Each scene shows the same named points in several views. A view is turned or mirrored, and shifted as a whole, has a little noise and may leave points out.
(in the rows, 128 means zero)

Scene 1
View 1
K_413: [113 118 111 127 140  77 151 108 113  68 121 137 111  92 131  93  95  76
 129 119 174 120]
K_202: [128  98  99 104 129  73 177 133 107  67 117 147 135  74 124 115 105  81
 147 122 187 123]
K_43: [106 121 156  88 108 114 112 138 110 127 131 132 126 117 122 127  89  83
 136 135 158 157]
K_626: [116 124 126 107 116  93 110 150 115 104 126 141 111 122 143 117 109  75
 124 118 166 164]
K_402: [118 117 126 113 121 115 163 125 103  84 124 143 160 111 137  71  99  75
 102 119 148 107]
K_818: [120 129 138 110 102 109  94 159 122 118 127 138 124 146 160 105 103  66
  99 112 153 175]
K_968: [102 119 132 106 128  67 138 115 124  97 137 122 133 104 132 119 122  77
 126 119 158 135]
K_939: [131 117 106 148 121  62 132 122 148  54 109 128 106 106 165  89  77  44
 103 101 192 155]
K_25: [105 116 129  50 126 161 147 172  36 141 140 177 140 106  85 126 138 137
 173 152 137 119]
K_165: [108 146 139 123 110 101  71 152 128 125 139 133 114 167 173 101 127  66
  82 101 136 178]
K_808: [112 131 125 119 121  77  84 144 128 103 125 135  79 125 146 131 104  72
 131 116 177 186]
K_369: [118 121 139  83 103 122 121 169  99 128 134 148 150 132 138 116 124  87
 118 123 143 155]
K_536: [111 132 130 110 116  72  71 152 130 119 130 131  77 132 148 146 115  72
 132 115 173 199]
K_974: [116 100 113  84 116  34 160 146 129  99 146 125 168 100 142 152 170  74
 133 109 160 152]
K_182: [115 112 117  85 121  83 153 149 101 105 139 143 155 107 131 125 147  90
 134 118 151 132]
K_614: [111 132 113  96 136 139 100 164  62 116 122 175  69 118 111 116 107 117
 163 136 164 153]
K_727: [104 118 129  97 132 101 143 129  95 103 133 142 127 100 115 112 112  94
 142 130 159 125]
K_57: [114 118 136  82 114 132 141 151  84 116 127 152 141 111 118 106 104  96
 135 134 152 133]
View 2
K_536: [143 157 155 139 137 111 135 117 118 138 135  92 118 120  82 103  88 154
 109 184 127 106]
K_57: [130 124 161 135 141 142 154 152 135 159 150 183 161 138 156 108 126 170
 117 191 134 159]
K_43: [141 147 155 162 142 129 150 156 135 148 131 159 148 139 119 100 103 165
 118 185 143 146]
K_402: [136 109 132 151 150 147 142 149 146 142 147 197 142 137 186 111 167 123
 115 206 125 127]
K_626: [139 137 148 138 140 129 142 127 128 143 144 136 129 130 121 107 120 146
 110 192 125 121]
K_182: [133 117 148 111 138 131 127 155 128 165 152 161 172 122 158 127 127 126
  95 170 140 131]
K_202: [159 135 150 114 111 155 137 142 167 152 191 169 142 132 154 130 159  93
 101 178 143 138]
K_413: [154 145 154 132 121 148 129 132 172 139 170 154 131 130 161 117 155 102
 125 195 135 116]
K_939: [164 142 120 156 128 137 138 108 150 116 157 129  83 129 116 107 159  85
 102 204 120  89]
K_25: [112 125 201  92 134 150 155 163 135 188 170 192 207 136 179 117 105 217
 133 182 143 194]
K_369: [123 110 142 133 154 125 149 148 106 160 133 165 159 130 139 110 111 173
  96 186 126 143]
K_974: [146 117 130 104 131 118 108 165 125 167 148 140 173 111 136 141 119  85
  67 143 151 112]
K_727: [138 140 163 132 134 140 135 150 154 154 155 166 159 130 161 114 128 141
 127 187 140 138]
K_808: [145 157 155 140 134 119 139 114 130 136 142 103 112 123  96 101 106 145
 115 193 124 105]
K_818: [131 119 127 155 158 116 150 127 104 138 120 141 123 130 114  98 114 162
 102 201 114 114]
K_614: [124 151 199 104 127 144 156 112 140 155 172 135 145 133 140 102 108 207
 148 209 122 155]
K_968: [145 141 146 144 138 127 118 153 149 145 137 148 151 124 150 116 127 109
 113 177 144 109]
View 3
K_202: [173 133 108 131 101 170 125  92 163 167 114  91 165  91 122 144 133 126
 142 104  70 122]
K_808: [160 130  88 132 111 130 127 113 119 119 133 167 137 146 150 156 142  68
 117  64  92 127]
K_536: [159 121  90 130 119 135 134 120 121 111 139 172 141 161 156 167 135  57
 114  48 103 129]
K_165: [153 157  99 170 110  97 125 131 131 123 143 168 110 192 164 127 105  81
  82  63 116 132]
K_57: [146 125 112 130 120 140 152 135 144 135 150 103 151 144 114 114 123 156
 128  97 108 126]
K_939: [189 154  88 174  90 127  95  76 142 164 111 147 116  96 142 145 156  83
 108  87  58 134]
K_614: [133 122  91  74 121 119 164 125 119 125 154 146 162 159 118 111 145 124
 141  97  98 104]
K_25: [119 108 123  71 132 152 189 158 148 126 161  80 190 170 101 100 104 184
 155 109 126 107]
K_727: [151 131 112 125 101 152 134 130 139 132 128 103 154 126 123 122 119 135
 139 100 102 128]
K_402: [162 155 113 165  96 129 119 114 155 162 126  95 127 121 118  99 118 157
 114 116  90 132]
K_182: [156 135 123 137 112 161 137 123 169 149 123  91 164 145 139 138  93 126
 126  89 106 122]
K_626: [160 131  98 140 114 133 135 116 138 132 137 140 140 147 139 140 130  99
 116  73  98 126]
K_413: [166 150 103 136  81 145 106 103 136 150 107 116 139  92 128 123 135 113
 135 110  74 127]
K_968: [159 142 115 144  93 157 114 125 141 131 114 114 144 125 144 140 105 102
 128  86 102 132]
K_818: [158 138  97 166 123 110 137 121 140 131 150 151 120 171 144 132 126 105
  92  64 106 134]
K_369: [149 128 112 149 130 132 156 134 158 136 155 115 147 176 135 127 108 136
 107  77 118 129]
K_43: [150 113 105 146 120 145 143 143 124 110 151 123 136 141 121 137 134 128
 122  69 117 144]
View 4
K_413: [165 131  83 119 131 141 112  76 150 106 153 155 141 101  97  83 120 131
 124  65 108  91]
K_818: [159 122 147 107 141 123 104 136 137 124 137 138 102 116 141  95  77 145
 170 103 120 132]
K_182: [179  99  85 147  97 146  91 136 157 117 136 150 143 139 113 105 118 143
 151  81 138 117]
K_369: [166 120 123 138 111 138  94 170 147 113 145 136 120 141 136  99 101 154
 169  99 136 123]
K_727: [152 135  83 137 106 147 102 132 151 100 157 147 138 127 102  93 125 138
 143  76 123 106]
K_402: [181 120  89 146 130 136 106 121 147  85 149 147 146 125 133  65  94 151
 133  81 102  66]
K_626: [158 130 125 111 130 134 105 120 146 125 147 143 113 112 117 102 108 139
 157  88 130 131]
K_614: [129 165 140 115 131 170  98 166 171  98 172 126 117 107  76 114 165 147
 159  97 129 120]
K_974: [196  69  68 143  81 134  87 103 152 151 120 163 142 142 117 119 108 132
 153  71 156 145]
K_939: [187 120 115  94 160 119 120  41 140 137 145 161 121  79 125  78  91 136
 125  72 113 103]
K_808: [142 136 137  88 137 132 110 100 143 140 145 144  99  95 104 113 109 126
 161  86 128 155]
K_165: [149 103 162  97 148 119 100 136 133 116 112 127  95 116 134 102  64 128
 185 108  93 146]
K_43: [134 157 102 122 109 131 110 147 133 113 163 144 110 127 126  95  97 140
 158  85 141 134]
K_536: [137 128 146  81 130 131 104 108 143 152 135 142  92  96 100 130 111 120
 172  89 137 178]
K_57: [154 144 102 144 109 148 100 163 152  96 166 140 133 135 121  88 119 156
 148  90 135 100]
K_25: [140 153  93 170  82 180  82 224 174  76 176 126 145 160  93 109 166 164
 159  96 149 101]
View 5
K_536: [151 129 146 145 132 111 177 123 114 140 152 147 156 118 121 114  89 156
 131 108 170 128]
K_727: [134 146 136 142 135 115 135 142 125  71 114 148  91 147 121  89 119 168
 154 133 105 124]
K_165: [141 101 141 119 127 136 179 148 142 135 186 173 135 133 151 105  51 124
 159 117 139 131]
K_369: [156 150 148 147 136 121 156 150 143 113 157 155  99 158 125 114  92 119
 162 130  97 104]
K_202: [100 139 148 143 112 107  98 124 133  74  90 139  82 145 124 115 149 182
 124 125 115 107]
K_968: [108 139 132 142 126 126 134 145 126  80 108 152 110 132 143  89  99 166
 129 114 120 134]
K_818: [153 117 143 127 120 134 160 142 143 132 160 162 126 137 138 113  83 119
 147 124 123 117]
K_57: [159 154 142 144 134 119 140 147 134  83 128 149  83 158 114  98 122 143
 166 142  86 112]
K_182: [105 161 148 157 138 104 133 151 137  78 125 150  84 156 131 109  97 154
 142 113 101 109]
K_939: [106  78 138 106  83 141 108 111 145 116 117 156 125 117 154 116 129 165
 110 125 155 123]
K_808: [146 118 144 133 125 116 165 119 117 130 144 147 145 120 121 109 103 163
 133 117 164 128]
K_614: [182 141 155 138 152  86 172 120 114  91 159 146  98 156  78 101 135 180
 191 150 132 120]
K_25: [175 200 153 169 173  82 160 156 121  54 138 142  55 185  78  92 126 159
 203 149  64 104]
K_413: [110 108 133 120 110 124 113 123 130  72 102 152  96 133 135  93 134 189
 135 135 128 130]
K_626: [146 133 143 140 129 118 156 133 125 115 140 149 126 133 123 109 102 148
 140 122 135 122]
K_974: [ 68 174 149 175 136 102 125 152 134  90 110 145 101 144 151 123  78 155
 107  81 118 105]
K_402: [119 111 134 118 107 140 111 148 154  70 120 166  72 156 147  94 119 147
 155 144  83 118]
View 6
K_818: [161 145 116 104 131 152  96 162  95 129 145 168 118 162 136 120 156 136
 161 138 102 137]
K_808: [153 149 107  88 131 164 107 163 131 150 130 172 103 153 158 118 138 171
 133 113 128 126]
K_25: [196 110 105  95 212 119  99 135 134 157 236 119  82 104  77 140 120 106
  79 150  59  98]
K_727: [165 141 106  77 140 117  83 135 141 150 184 141 126 115 115 149 140 143
 109 124  99 114]
K_939: [127 165 114  71  77 140  61 152 153 129 135 181 146 140 150 150 181 183
 160 128 154 116]
K_402: [151 154 116  81 115  92  54 134 129 122 192 146 154 118 106 162 168 130
 147 143  99 116]
K_614: [158 147 112 103 200 141  97 173 153 143 189 153  64 123 130 116 127 155
  91 136  98 103]
K_413: [139 162 112  66 110 110  62 139 165 140 170 155 142 114 131 155 155 169
 125 116 131 107]
K_369: [182 124 110  99 150 144  97 141  98 141 178 148 115 147 108 136 145 116
 143 140  86 122]
K_43: [173 135 102  91 128 138 110 150 115 151 158 140 116 132 128 130 143 141
 108 142  85 147]
K_974: [194 102  91  53 108 162  95  89 119 175 168 153 154 145 104 164 133 137
 157  85 130  90]
K_626: [160 142 109  89 132 150  95 151 125 144 154 161 114 145 135 132 147 149
 136 126 115 121]
K_57: [173 132 109  92 151 123  87 142 127 142 192 137 115 121 106 144 148 126
 113 152  84 119]
K_536: [163 141 105  91 134 181 120 163 120 158 123 172  97 163 159 110 130 167
 136 106 126 131]
K_165: [161 160 125 112 135 144  99 169  75 123 133 175 121 176 149 107 136 131
 181 108 103 139]
K_202: [156 129  99  56 112 134  63 117 174 155 188 150 138 110 109 173 163 163
 118 131 136  90]
K_968: [165 143 103  67 110 123  88 124 131 156 160 147 149 128 126 148 136 149
 130  98 113 119]

In a view up to two points have been moved. Name them for each view, in the order of its rows, or write none.
view 1 => none
view 2 => K_413, K_939
view 3 => K_614, K_968
view 4 => K_536
view 5 => K_369, K_626
view 6 => none
